Points on a hilly landscape, in no order, each with its height.
A ball rolls from a point to the lowest of its 2 nearest points, and stops where none of them is lower. Distance is the straight distance between rows; heights are no part of it.
z372: [73, 110, 124, 99, 63, 109, 81, 80, 128, 103, 89, 116, 114, 101, 97, 75, 120, 124, 113, 89, 110, 93, 109, 98, 90, 102, 141, 75, 130]  h=308
z666: [53, 78, 123, 87, 72, 120, 111, 89, 119, 117, 89, 117, 122, 111, 106, 105, 80, 111, 93, 113, 114, 96, 119, 121, 66, 69, 114, 39, 131]  h=314
z291: [95, 108, 123, 101, 93, 112, 69, 56, 104, 81, 129, 153, 106, 131, 127, 94, 141, 144, 94, 138, 124, 95, 109, 96, 113, 123, 97, 105, 97]  h=351
z528: [115, 126, 77, 119, 130, 98, 124, 89, 98, 62, 59, 93, 98, 87, 87, 106, 95, 94, 125, 79, 82, 99, 129, 70, 124, 127, 146, 115, 34]  h=197
z683: [67, 105, 141, 119, 93, 80, 113, 105, 66, 93, 98, 56, 115, 106, 111, 90, 110, 98, 90, 66, 102, 84, 67, 105, 100, 48, 78, 93, 155]  h=302
z295: [119, 75, 89, 92, 113, 91, 123, 117, 103, 104, 121, 111, 101, 109, 102, 128, 74, 86, 111, 118, 95, 105, 95, 115, 111, 67, 65, 105, 95]  h=188
z16: [96, 109, 93, 112, 106, 94, 117, 107, 144, 124, 62, 102, 66, 80, 101, 99, 61, 92, 105, 63, 95, 118, 117, 112, 59, 97, 141, 46, 112]  h=459
z93: [124, 106, 102, 116, 90, 100, 128, 84, 72, 122, 100, 88, 50, 77, 83, 59, 93, 62, 82, 66, 79, 133, 67, 126, 70, 109, 105, 91, 82]  h=398
z224: [97, 76, 88, 83, 102, 125, 108, 123, 92, 88, 93, 77, 158, 81, 81, 85, 71, 63, 122, 72, 98, 94, 95, 110, 128, 125, 95, 112, 75]  h=415
z441: [136, 150, 105, 144, 118, 80, 99, 75, 84, 121, 66, 80, 73, 110, 73, 74, 124, 104, 113, 80, 94, 86, 115, 131, 66, 101, 110, 99, 109]  h=521
z169: [79, 95, 105, 68, 80, 94, 106, 86, 96, 107, 113, 100, 73, 76, 111, 109, 92, 82, 42, 75, 94, 122, 76, 85, 85, 93, 98, 85, 117]  h=221
z47: [151, 85, 83, 101, 123, 81, 104, 125, 122, 116, 94, 103, 36, 94, 110, 140, 83, 87, 73, 96, 94, 120, 92, 94, 105, 81, 81, 131, 110]  h=258
z883: [89, 93, 79, 89, 95, 116, 90, 122, 81, 91, 70, 66, 125, 75, 63, 88, 86, 76, 107, 57, 75, 87, 87, 103, 106, 137, 108, 108, 96]  h=439
z597: [106, 84, 106, 111, 86, 88, 89, 126, 126, 105, 134, 91, 127, 81, 83, 74, 78, 88, 125, 86, 104, 108, 59, 110, 99, 78, 62, 112, 117]  h=377
z118: [111, 123, 100, 124, 99, 86, 115, 77, 114, 88, 124, 108, 64, 71, 98, 67, 105, 80, 76, 52, 87, 123, 96, 77, 113, 125, 125, 127, 82]  h=289
z662: [85, 162, 121, 151, 100, 67, 107, 81, 85, 67, 111, 87, 90, 96, 92, 77, 125, 110, 105, 97, 99, 116, 97, 65, 107, 108, 112, 120, 76]  h=260
z729: [118, 100, 108, 111, 103, 124, 88, 92, 77, 79, 158, 117, 110, 105, 107, 85, 117, 92, 112, 134, 108, 136, 100, 113, 131, 139, 82, 135, 49]  h=234
z297: [121, 118, 113, 133, 97, 104, 77, 74, 107, 144, 109, 100, 93, 138, 96, 70, 126, 126, 127, 123, 113, 98, 132, 141, 75, 119, 106, 100, 78]  h=554
z770: [113, 99, 101, 72, 87, 107, 93, 80, 140, 112, 90, 143, 46, 111, 128, 108, 109, 129, 64, 113, 111, 99, 99, 101, 85, 88, 112, 93, 142]  h=138
z797: [163, 69, 61, 104, 140, 101, 97, 125, 138, 104, 93, 114, 57, 115, 124, 132, 87, 102, 108, 92, 99, 90, 120, 91, 112, 90, 80, 140, 119]  h=294
z57: [125, 69, 96, 89, 95, 101, 137, 95, 138, 136, 140, 89, 96, 113, 125, 111, 62, 86, 122, 117, 132, 102, 134, 103, 106, 81, 78, 90, 88]  h=226
z134: [92, 88, 98, 60, 91, 128, 106, 85, 45, 112, 97, 120, 115, 109, 103, 124, 112, 81, 78, 152, 82, 122, 90, 125, 72, 115, 86, 65, 48]  h=559
z749: [99, 94, 84, 105, 99, 78, 63, 145, 123, 103, 94, 101, 139, 92, 51, 109, 92, 113, 131, 130, 79, 89, 75, 111, 81, 96, 84, 95, 121]  h=242
z643: [102, 116, 100, 110, 97, 94, 78, 113, 81, 92, 71, 87, 107, 122, 100, 99, 116, 111, 103, 74, 85, 66, 79, 110, 84, 78, 85, 106, 150]  h=584
z334: [76, 114, 82, 104, 99, 92, 108, 99, 116, 130, 66, 66, 108, 56, 77, 104, 68, 81, 113, 76, 92, 121, 116, 108, 71, 110, 125, 58, 95]  h=491
z728: [95, 122, 83, 111, 123, 87, 102, 103, 108, 58, 68, 96, 106, 93, 95, 108, 107, 101, 106, 60, 70, 89, 116, 68, 119, 128, 144, 137, 83]  h=203
z420: [87, 70, 91, 66, 87, 127, 127, 106, 95, 117, 74, 109, 100, 93, 114, 95, 79, 81, 88, 100, 91, 109, 107, 126, 83, 94, 124, 69, 98]  h=235
z822: [90, 78, 98, 97, 96, 96, 115, 100, 152, 139, 103, 109, 96, 116, 108, 97, 89, 119, 108, 99, 131, 96, 135, 106, 93, 83, 117, 73, 116]  h=155
z237: [133, 88, 98, 106, 134, 127, 123, 81, 74, 78, 123, 129, 109, 122, 121, 104, 106, 80, 125, 147, 112, 125, 122, 129, 136, 136, 90, 136, 36]  h=224
z810: [85, 113, 95, 88, 112, 115, 83, 114, 43, 75, 72, 83, 99, 87, 86, 94, 130, 84, 83, 68, 73, 64, 63, 90, 101, 113, 101, 109, 116]  h=551
z226: [62, 105, 131, 95, 59, 120, 108, 62, 114, 109, 76, 123, 115, 114, 113, 83, 120, 135, 93, 121, 110, 101, 107, 93, 68, 86, 127, 51, 119]  h=328
z354: [101, 96, 72, 95, 101, 108, 64, 120, 120, 101, 72, 105, 93, 79, 73, 87, 93, 97, 96, 70, 75, 97, 91, 116, 82, 124, 121, 106, 110]  h=470
z740: [100, 88, 104, 74, 117, 114, 124, 77, 76, 97, 74, 133, 88, 132, 105, 149, 116, 120, 78, 148, 91, 99, 113, 100, 79, 87, 91, 77, 84]  h=477
z557: [138, 102, 67, 113, 128, 100, 89, 138, 94, 127, 44, 74, 73, 102, 87, 108, 88, 79, 110, 67, 89, 81, 114, 134, 77, 107, 87, 113, 121]  h=364
z596: [114, 64, 100, 86, 105, 111, 158, 106, 95, 133, 121, 71, 115, 106, 129, 129, 51, 60, 110, 108, 134, 93, 114, 107, 130, 71, 59, 87, 72]  h=257
z207: [109, 116, 91, 93, 134, 103, 84, 79, 53, 62, 97, 124, 94, 121, 106, 108, 144, 112, 95, 117, 90, 89, 86, 106, 108, 127, 100, 118, 95]  h=539
z631: [110, 66, 95, 72, 86, 102, 131, 90, 113, 135, 123, 113, 57, 86, 122, 107, 80, 79, 67, 105, 103, 126, 86, 101, 75, 87, 105, 80, 103]  h=185
z75: [89, 82, 110, 100, 108, 102, 88, 119, 106, 99, 74, 117, 144, 125, 89, 134, 89, 127, 136, 124, 83, 75, 98, 124, 86, 62, 81, 87, 130]  h=184
z229: [73, 121, 74, 69, 87, 85, 85, 100, 112, 122, 114, 99, 87, 86, 96, 144, 101, 118, 54, 124, 101, 108, 114, 57, 98, 109, 104, 68, 105]  h=395
z787: [44, 120, 85, 72, 74, 98, 84, 84, 86, 104, 106, 99, 94, 70, 88, 108, 111, 116, 57, 109, 105, 112, 103, 53, 93, 128, 127, 70, 84]  h=370
z350: [133, 97, 82, 109, 137, 98, 113, 75, 92, 60, 115, 130, 49, 92, 105, 90, 113, 87, 101, 98, 82, 138, 93, 109, 107, 122, 107, 128, 62]  h=278
z108: [133, 123, 77, 120, 128, 81, 127, 71, 87, 96, 125, 118, 57, 98, 107, 111, 106, 86, 98, 126, 112, 137, 104, 101, 89, 116, 97, 102, 46]  h=301
z941: [111, 100, 113, 116, 113, 122, 139, 85, 84, 84, 57, 109, 116, 118, 87, 104, 97, 96, 136, 108, 101, 101, 119, 104, 108, 103, 125, 90, 75]  h=494
z744: [122, 130, 111, 136, 125, 99, 112, 82, 80, 54, 95, 102, 101, 109, 87, 77, 113, 88, 136, 93, 74, 107, 89, 104, 113, 105, 108, 122, 72]  h=519
z95: [71, 139, 108, 92, 72, 94, 57, 95, 109, 74, 142, 125, 89, 80, 98, 85, 135, 137, 75, 113, 111, 102, 78, 70, 113, 135, 122, 111, 112]  h=330
z129: [71, 50, 83, 44, 90, 129, 94, 124, 95, 115, 72, 111, 96, 70, 110, 119, 63, 75, 67, 89, 86, 110, 85, 101, 77, 95, 90, 69, 108]  h=201
z300: [79, 121, 93, 118, 93, 85, 116, 105, 102, 127, 118, 57, 113, 57, 70, 88, 81, 83, 102, 65, 116, 119, 103, 81, 97, 118, 120, 80, 96]  h=537
z435: [104, 96, 77, 115, 119, 81, 86, 125, 160, 98, 143, 111, 107, 72, 74, 90, 83, 122, 128, 116, 97, 112, 114, 63, 109, 125, 122, 117, 70]  h=45
z559: [60, 119, 107, 108, 92, 86, 123, 91, 74, 82, 107, 77, 111, 62, 88, 104, 88, 79, 89, 108, 90, 137, 82, 53, 117, 112, 113, 77, 67]  h=332
z866: [110, 67, 120, 101, 84, 98, 106, 120, 79, 95, 126, 76, 111, 90, 107, 78, 81, 78, 108, 96, 105, 113, 44, 130, 99, 51, 54, 109, 128]  h=360
z823: [68, 103, 91, 74, 85, 76, 87, 113, 113, 103, 104, 99, 77, 80, 129, 142, 99, 132, 43, 98, 98, 105, 89, 69, 89, 59, 91, 87, 153]  h=228
z186: [108, 92, 126, 108, 116, 122, 123, 67, 78, 75, 82, 139, 97, 133, 104, 109, 120, 105, 104, 140, 87, 102, 116, 109, 91, 100, 117, 83, 85]  h=483
z778: [105, 108, 127, 117, 102, 123, 99, 62, 103, 59, 98, 143, 107, 112, 96, 55, 137, 118, 135, 102, 95, 109, 109, 106, 113, 128, 125, 121, 65]  h=538
z856: [82, 92, 60, 63, 103, 86, 77, 104, 104, 155, 94, 101, 95, 104, 99, 157, 97, 125, 58, 144, 109, 87, 136, 82, 67, 95, 95, 75, 86]  h=428
z458: [54, 107, 101, 78, 82, 94, 78, 96, 75, 94, 106, 88, 97, 80, 108, 108, 114, 108, 40, 61, 107, 92, 62, 70, 107, 85, 99, 91, 133]  h=261
z650: [93, 137, 111, 132, 108, 71, 127, 72, 114, 80, 108, 116, 92, 77, 90, 77, 113, 113, 107, 101, 102, 140, 92, 77, 95, 104, 140, 86, 77]  h=222
z751: [115, 117, 114, 116, 118, 111, 81, 90, 87, 63, 96, 120, 110, 124, 106, 91, 130, 108, 128, 87, 98, 93, 98, 101, 127, 108, 116, 139, 97]  h=530
z508: [65, 104, 140, 122, 77, 106, 97, 97, 89, 108, 127, 71, 137, 109, 109, 83, 107, 104, 119, 139, 155, 87, 127, 81, 138, 103, 94, 84, 99]  h=165
z619: [136, 84, 101, 101, 95, 114, 112, 96, 107, 140, 83, 58, 108, 122, 108, 78, 81, 73, 127, 68, 125, 82, 123, 132, 101, 91, 84, 101, 106]  h=457
z510: [126, 70, 116, 108, 90, 105, 99, 82, 149, 122, 100, 121, 81, 121, 115, 79, 93, 109, 110, 89, 122, 87, 117, 128, 94, 90, 120, 113, 131]  h=103
z827: [96, 88, 134, 102, 91, 89, 97, 111, 61, 103, 114, 79, 97, 90, 126, 92, 96, 77, 95, 68, 91, 102, 25, 110, 97, 46, 58, 113, 151]  h=340
z914: [94, 88, 104, 90, 98, 112, 85, 121, 102, 94, 123, 80, 150, 119, 103, 107, 89, 103, 113, 117, 122, 74, 115, 94, 140, 96, 68, 121, 108]  h=488
z64: [95, 76, 109, 90, 76, 116, 104, 125, 103, 109, 109, 63, 148, 84, 86, 73, 73, 82, 128, 86, 107, 95, 68, 99, 128, 102, 64, 118, 88]  h=397
z844: [81, 70, 96, 94, 97, 103, 81, 142, 143, 105, 108, 95, 146, 96, 72, 104, 73, 109, 145, 134, 93, 105, 98, 112, 98, 99, 93, 81, 105]  h=225
z793: [129, 59, 92, 89, 79, 128, 112, 95, 98, 138, 89, 68, 96, 100, 119, 61, 78, 68, 115, 40, 115, 94, 100, 145, 83, 97, 84, 102, 136]  h=486
z794: [64, 93, 113, 61, 82, 89, 111, 83, 124, 95, 102, 125, 78, 103, 134, 144, 87, 128, 54, 96, 109, 89, 109, 68, 111, 62, 109, 82, 142]  h=248
z136: [60, 109, 119, 101, 97, 96, 122, 92, 93, 83, 50, 91, 118, 92, 81, 99, 94, 97, 108, 96, 79, 114, 90, 100, 75, 101, 135, 46, 97]  h=518
z574: [130, 124, 117, 128, 124, 102, 149, 82, 82, 69, 50, 106, 91, 116, 97, 96, 100, 85, 126, 78, 58, 106, 99, 112, 105, 96, 130, 104, 78]  h=508
z930: [97, 104, 97, 71, 119, 116, 92, 87, 31, 86, 69, 143, 94, 110, 95, 135, 128, 89, 72, 138, 61, 109, 74, 123, 59, 111, 80, 80, 68]  h=553
z731: [46, 92, 110, 63, 78, 109, 72, 119, 72, 124, 69, 54, 120, 92, 104, 97, 107, 105, 75, 58, 113, 68, 86, 108, 82, 88, 98, 70, 145]  h=633
z676: [151, 87, 95, 114, 109, 94, 111, 106, 123, 101, 123, 87, 93, 96, 98, 112, 85, 95, 114, 91, 106, 102, 106, 110, 111, 83, 71, 140, 96]  h=152
z581: [87, 101, 108, 109, 84, 110, 111, 106, 104, 96, 121, 86, 133, 93, 101, 71, 98, 99, 128, 121, 127, 91, 139, 83, 133, 116, 119, 104, 65]  h=210
z715: [140, 81, 76, 92, 125, 96, 131, 112, 99, 112, 115, 105, 56, 121, 119, 153, 82, 76, 82, 118, 103, 100, 115, 96, 100, 82, 73, 124, 79]  h=223
z735: [114, 93, 107, 116, 96, 129, 97, 64, 96, 100, 98, 119, 117, 130, 93, 61, 120, 113, 144, 118, 108, 104, 114, 133, 80, 131, 112, 102, 68]  h=544
z961: [65, 110, 92, 75, 100, 93, 58, 140, 63, 81, 96, 87, 134, 83, 67, 104, 107, 95, 80, 89, 73, 72, 52, 78, 101, 112, 92, 100, 100]  h=533
z775: [95, 121, 103, 116, 118, 92, 82, 87, 111, 66, 101, 158, 87, 138, 101, 129, 144, 156, 100, 139, 109, 95, 121, 83, 108, 125, 112, 113, 91]  h=359
z5: [98, 95, 104, 89, 83, 105, 78, 94, 154, 84, 156, 141, 99, 88, 98, 88, 107, 126, 99, 96, 120, 107, 113, 70, 123, 121, 125, 119, 95]  h=111
z396: [69, 114, 126, 119, 93, 101, 116, 92, 77, 87, 76, 76, 141, 99, 92, 79, 93, 90, 113, 93, 93, 98, 89, 107, 108, 80, 112, 63, 100]  h=535
z2: [98, 83, 92, 86, 86, 119, 136, 112, 92, 121, 97, 60, 129, 112, 127, 115, 75, 78, 109, 104, 139, 81, 135, 99, 121, 89, 83, 87, 94]  h=295
z580: [108, 100, 141, 139, 93, 74, 106, 107, 102, 86, 126, 79, 134, 125, 122, 92, 107, 99, 132, 100, 124, 92, 113, 96, 149, 70, 79, 130, 135]  h=158
z579: [121, 73, 98, 96, 79, 98, 87, 99, 149, 107, 111, 113, 53, 93, 122, 103, 83, 105, 57, 77, 106, 98, 98, 97, 96, 79, 108, 115, 155]  h=105
z287: [116, 128, 99, 108, 125, 85, 145, 70, 52, 94, 103, 105, 71, 78, 100, 100, 111, 80, 85, 108, 94, 131, 67, 106, 88, 107, 91, 97, 70]  h=327
z141: [110, 103, 101, 90, 94, 77, 117, 97, 111, 90, 125, 119, 68, 54, 77, 89, 75, 75, 78, 71, 81, 144, 76, 87, 104, 101, 109, 115, 103]  h=315
z651: [127, 135, 98, 142, 94, 85, 97, 80, 103, 121, 78, 83, 41, 102, 88, 51, 115, 111, 96, 72, 103, 111, 91, 132, 65, 109, 129, 91, 116]  h=479
z909: [66, 123, 135, 135, 92, 66, 105, 115, 92, 81, 115, 50, 158, 103, 107, 91, 96, 83, 137, 97, 115, 79, 87, 80, 152, 85, 86, 112, 119]  h=205
z926: [72, 68, 133, 76, 79, 110, 117, 65, 107, 96, 113, 127, 104, 114, 138, 126, 99, 109, 71, 111, 120, 95, 113, 94, 102, 52, 94, 68, 129]  h=262
z951: [95, 113, 101, 108, 117, 78, 98, 105, 123, 91, 113, 142, 95, 123, 82, 121, 120, 140, 104, 158, 103, 103, 120, 86, 78, 99, 100, 91, 88]  h=368
z286: [81, 94, 119, 97, 97, 129, 103, 104, 100, 71, 136, 109, 139, 89, 95, 78, 103, 83, 130, 115, 108, 111, 101, 95, 139, 132, 106, 124, 58]  h=236
z880: [109, 65, 53, 70, 90, 112, 61, 130, 110, 149, 97, 67, 129, 119, 95, 109, 83, 95, 102, 101, 102, 72, 113, 122, 100, 109, 56, 119, 98]  h=452
z897: [125, 143, 111, 132, 96, 81, 117, 87, 107, 115, 76, 97, 54, 65, 87, 58, 102, 81, 80, 59, 73, 122, 81, 119, 63, 98, 125, 88, 112]  h=438
z104: [56, 112, 109, 97, 94, 97, 78, 127, 57, 95, 87, 62, 117, 109, 82, 101, 124, 112, 97, 81, 102, 49, 75, 109, 79, 96, 85, 82, 140]  h=605
z335: [111, 130, 105, 102, 117, 88, 81, 115, 68, 75, 89, 96, 84, 97, 70, 91, 124, 89, 101, 89, 79, 83, 63, 98, 91, 100, 86, 114, 115]  h=566
z927: [73, 114, 103, 102, 85, 76, 78, 111, 86, 69, 110, 94, 105, 68, 103, 97, 100, 108, 77, 64, 82, 106, 66, 55, 130, 104, 111, 119, 126]  h=300
z807: [113, 127, 93, 124, 117, 55, 102, 111, 115, 69, 107, 106, 75, 69, 90, 123, 106, 97, 99, 78, 71, 117, 65, 68, 108, 104, 103, 136, 109]  h=233
z944: [111, 116, 89, 104, 93, 97, 129, 89, 72, 119, 106, 79, 86, 72, 83, 80, 87, 72, 88, 100, 101, 140, 70, 115, 86, 109, 87, 73, 76]  h=361
z322: [83, 88, 119, 77, 87, 115, 121, 84, 44, 108, 95, 100, 129, 100, 113, 109, 95, 79, 86, 132, 96, 95, 86, 117, 92, 84, 75, 72, 80]  h=560
z554: [115, 73, 101, 110, 114, 85, 137, 109, 161, 143, 123, 100, 83, 107, 123, 125, 66, 101, 111, 116, 126, 104, 125, 111, 91, 55, 83, 81, 124]  h=199
z314: [93, 113, 94, 77, 116, 97, 65, 82, 41, 75, 88, 143, 76, 105, 91, 114, 135, 110, 63, 131, 73, 92, 65, 104, 75, 103, 90, 100, 104]  h=547
z555: [72, 110, 94, 113, 104, 97, 91, 94, 111, 69, 38, 120, 115, 80, 84, 93, 104, 104, 113, 81, 51, 114, 85, 102, 60, 97, 160, 69, 115]  h=502
z60: [74, 150, 129, 139, 100, 73, 124, 89, 88, 74, 113, 67, 118, 67, 89, 96, 96, 91, 109, 99, 94, 117, 104, 62, 126, 96, 119, 84, 98]  h=299
z149: [132, 103, 93, 101, 91, 102, 62, 88, 113, 135, 124, 103, 99, 146, 102, 76, 126, 127, 106, 105, 114, 74, 132, 129, 84, 107, 88, 117, 107]  h=567
z210: [74, 94, 106, 82, 73, 122, 100, 76, 78, 135, 101, 58, 118, 122, 117, 57, 127, 97, 89, 77, 121, 61, 105, 107, 97, 118, 102, 84, 104]  h=546
z254: [117, 89, 55, 107, 139, 75, 110, 130, 159, 115, 89, 132, 63, 85, 84, 104, 84, 108, 127, 107, 95, 110, 114, 96, 80, 95, 130, 97, 96]  h=410
z425: [97, 109, 149, 125, 79, 97, 105, 100, 73, 106, 127, 59, 132, 136, 121, 80, 114, 95, 120, 116, 147, 77, 115, 95, 137, 74, 71, 108, 116]  h=116
z864: [88, 100, 109, 112, 92, 103, 99, 94, 137, 87, 93, 100, 109, 98, 101, 76, 104, 110, 120, 70, 105, 98, 120, 89, 116, 87, 133, 104, 108]  h=275
z710: [134, 123, 107, 132, 128, 91, 81, 106, 78, 117, 128, 93, 126, 145, 97, 102, 128, 116, 146, 146, 136, 87, 120, 132, 103, 110, 55, 128, 68]  h=247
z235: [136, 81, 87, 83, 116, 126, 96, 105, 67, 87, 79, 109, 68, 126, 121, 132, 112, 88, 67, 94, 87, 72, 98, 103, 115, 77, 66, 132, 109]  h=346
z38: [71, 82, 84, 52, 86, 96, 59, 120, 122, 127, 101, 122, 86, 83, 107, 157, 93, 127, 52, 115, 94, 90, 91, 91, 72, 80, 86, 75, 137]  h=198
z337: [111, 84, 59, 83, 91, 108, 70, 142, 84, 124, 89, 53, 88, 97, 86, 114, 92, 95, 79, 87, 95, 88, 93, 102, 93, 113, 56, 121, 109]  h=419
z917: [79, 82, 106, 100, 82, 85, 96, 115, 174, 89, 123, 118, 110, 63, 100, 94, 83, 122, 125, 99, 95, 110, 107, 62, 116, 113, 138, 103, 101]  h=86
z737: [118, 119, 62, 128, 122, 96, 123, 107, 116, 83, 111, 109, 99, 76, 83, 94, 77, 106, 120, 85, 103, 118, 119, 84, 118, 135, 125, 132, 30]  h=147
z24: [95, 85, 90, 70, 110, 110, 82, 115, 75, 103, 92, 128, 102, 125, 106, 154, 101, 103, 84, 150, 85, 87, 98, 108, 90, 72, 80, 100, 93]  h=467
z84: [102, 101, 77, 121, 137, 80, 131, 115, 158, 111, 61, 115, 74, 74, 90, 107, 81, 97, 119, 87, 78, 118, 106, 98, 66, 90, 151, 67, 92]  h=435
z764: [91, 91, 86, 80, 96, 96, 84, 99, 91, 139, 116, 116, 114, 134, 108, 140, 107, 124, 74, 154, 123, 90, 125, 104, 84, 80, 75, 81, 84]  h=453
z527: [125, 137, 105, 145, 115, 68, 80, 105, 87, 101, 109, 94, 110, 128, 76, 99, 115, 120, 134, 139, 111, 94, 107, 117, 105, 96, 65, 121, 111]  h=271
z978: [76, 121, 140, 92, 78, 122, 89, 59, 87, 71, 100, 130, 112, 137, 117, 89, 146, 139, 94, 131, 120, 79, 101, 90, 106, 97, 110, 85, 114]  h=344
z990: [76, 58, 88, 43, 79, 119, 75, 113, 95, 124, 105, 103, 102, 87, 107, 126, 83, 98, 47, 105, 98, 100, 87, 110, 88, 88, 76, 88, 129]  h=168
z871: [102, 71, 120, 65, 74, 135, 100, 78, 94, 122, 121, 100, 111, 126, 109, 64, 106, 96, 105, 91, 129, 79, 125, 117, 100, 106, 100, 106, 109]  h=523
z353: [92, 111, 138, 111, 91, 104, 127, 83, 57, 97, 102, 89, 127, 122, 105, 93, 110, 90, 104, 124, 102, 102, 106, 109, 100, 78, 93, 68, 103]  h=550
z497: [102, 112, 104, 113, 107, 87, 115, 94, 140, 73, 78, 107, 89, 76, 94, 99, 84, 110, 120, 60, 88, 100, 129, 73, 110, 105, 159, 116, 97]  h=239
z503: [118, 76, 76, 68, 113, 128, 75, 119, 71, 76, 96, 91, 91, 126, 115, 127, 110, 84, 79, 95, 100, 81, 89, 91, 135, 120, 58, 146, 95]  h=362
z25: [60, 130, 108, 96, 66, 103, 97, 70, 102, 61, 121, 114, 99, 71, 102, 91, 122, 112, 69, 101, 97, 111, 87, 45, 116, 129, 134, 85, 96]  h=345
z279: [60, 74, 108, 58, 85, 115, 73, 123, 81, 115, 104, 54, 92, 79, 129, 91, 97, 87, 56, 51, 107, 82, 67, 102, 90, 72, 75, 94, 165]  h=658
z433: [90, 96, 101, 96, 93, 106, 83, 104, 110, 106, 54, 126, 96, 79, 78, 71, 101, 108, 99, 91, 64, 120, 76, 125, 56, 112, 129, 73, 95]  h=489
z190: [137, 122, 90, 129, 136, 118, 100, 81, 77, 91, 117, 93, 122, 115, 103, 90, 119, 102, 132, 122, 117, 97, 137, 121, 127, 148, 97, 141, 28]  h=202
z980: [67, 72, 116, 69, 73, 121, 102, 83, 84, 119, 87, 97, 126, 111, 120, 111, 83, 108, 77, 95, 114, 77, 121, 100, 90, 72, 94, 63, 131]  h=288
z351: [122, 69, 121, 98, 91, 103, 115, 62, 142, 112, 123, 120, 73, 104, 144, 85, 88, 101, 74, 90, 122, 104, 111, 114, 101, 70, 108, 103, 147]  h=67
z484: [145, 59, 76, 87, 106, 125, 81, 115, 102, 98, 81, 106, 74, 128, 119, 117, 99, 90, 102, 96, 84, 79, 117, 120, 102, 90, 84, 134, 117]  h=324
z371: [128, 111, 86, 116, 117, 121, 75, 97, 79, 124, 122, 103, 139, 138, 111, 97, 125, 110, 146, 154, 124, 92, 149, 125, 113, 147, 80, 121, 38]  h=227
z459: [118, 116, 93, 135, 117, 58, 110, 133, 113, 85, 112, 86, 98, 85, 83, 117, 97, 94, 108, 102, 97, 109, 89, 89, 112, 78, 81, 125, 114]  h=200
z573: [120, 86, 69, 69, 107, 119, 90, 130, 65, 91, 103, 79, 99, 83, 95, 111, 95, 73, 88, 74, 88, 91, 62, 102, 105, 122, 57, 125, 78]  h=384
z109: [72, 105, 145, 118, 79, 72, 94, 109, 93, 67, 102, 61, 135, 89, 127, 85, 100, 101, 120, 64, 107, 86, 75, 83, 133, 68, 90, 110, 153]  h=255
z358: [131, 121, 80, 129, 117, 95, 106, 119, 113, 137, 64, 54, 109, 112, 81, 86, 93, 83, 126, 86, 102, 76, 124, 135, 94, 111, 94, 102, 102]  h=417
z383: [79, 102, 92, 99, 79, 109, 104, 81, 143, 104, 129, 112, 93, 87, 98, 84, 105, 117, 99, 106, 121, 131, 125, 58, 113, 136, 144, 94, 67]  h=146
z489: [164, 108, 68, 110, 139, 92, 107, 136, 103, 116, 54, 78, 45, 103, 101, 138, 79, 85, 80, 85, 81, 86, 107, 114, 105, 100, 76, 131, 100]  h=304
z915: [120, 104, 74, 100, 118, 79, 100, 101, 124, 98, 83, 124, 77, 109, 90, 114, 109, 121, 100, 124, 94, 98, 130, 104, 90, 103, 114, 96, 84]  h=383
z808: [93, 102, 86, 89, 104, 95, 103, 138, 72, 78, 116, 65, 133, 90, 92, 122, 81, 81, 104, 125, 112, 95, 97, 80, 146, 101, 61, 112, 74]  h=501
z381: [95, 57, 102, 92, 106, 112, 95, 115, 141, 97, 82, 121, 135, 108, 92, 109, 72, 106, 131, 110, 84, 89, 111, 109, 96, 83, 110, 88, 118]  h=206
z9: [66, 115, 86, 91, 97, 95, 69, 141, 72, 70, 103, 74, 134, 77, 79, 121, 99, 87, 103, 102, 94, 89, 84, 50, 135, 114, 94, 115, 93]  h=517
z750: [119, 74, 104, 70, 87, 110, 106, 81, 107, 127, 110, 145, 36, 115, 143, 106, 99, 103, 63, 118, 102, 120, 91, 118, 66, 71, 105, 79, 124]  h=157
z756: [93, 55, 104, 85, 107, 129, 113, 111, 126, 108, 46, 120, 109, 117, 111, 109, 76, 87, 124, 80, 87, 87, 124, 132, 92, 86, 137, 72, 106]  h=232
z578: [120, 94, 71, 104, 103, 96, 76, 135, 124, 114, 110, 78, 134, 121, 93, 108, 90, 100, 116, 102, 109, 72, 127, 107, 115, 125, 65, 133, 96]  h=472
z407: [98, 103, 112, 114, 89, 99, 130, 67, 120, 111, 124, 108, 100, 92, 99, 74, 100, 119, 120, 121, 106, 137, 111, 86, 89, 115, 136, 73, 69]  h=186
z795: [121, 111, 82, 123, 117, 89, 98, 111, 121, 88, 144, 112, 99, 83, 92, 93, 98, 113, 113, 103, 104, 117, 111, 77, 123, 124, 89, 149, 64]  h=95
z401: [125, 119, 87, 134, 128, 76, 103, 93, 103, 69, 107, 124, 54, 86, 82, 86, 121, 87, 90, 74, 71, 134, 77, 98, 103, 116, 107, 140, 95]  h=259
z377: [75, 123, 130, 104, 88, 78, 70, 93, 111, 43, 128, 126, 95, 89, 101, 89, 124, 126, 85, 99, 85, 108, 65, 73, 128, 107, 116, 136, 124]  h=320
z29: [75, 133, 95, 102, 108, 109, 124, 90, 51, 100, 102, 81, 87, 90, 86, 101, 100, 83, 79, 107, 110, 113, 105, 67, 108, 133, 103, 69, 50]  h=369
z991: [120, 71, 118, 81, 61, 134, 91, 83, 98, 149, 110, 85, 83, 124, 118, 46, 97, 96, 91, 69, 109, 82, 93, 145, 87, 97, 89, 91, 133]  h=509
z408: [128, 127, 85, 129, 116, 77, 76, 118, 120, 111, 94, 102, 125, 113, 68, 104, 103, 114, 129, 124, 81, 92, 102, 128, 71, 101, 77, 107, 103]  h=266

Where does a ball stop that starts at each point below?
z322: z425
z224: z425
z134: z351
z104: z676
z871: z676
z787: z351
z16: z435
z559: z435
z226: z435
z880: z676
z93: z676
z735: z351
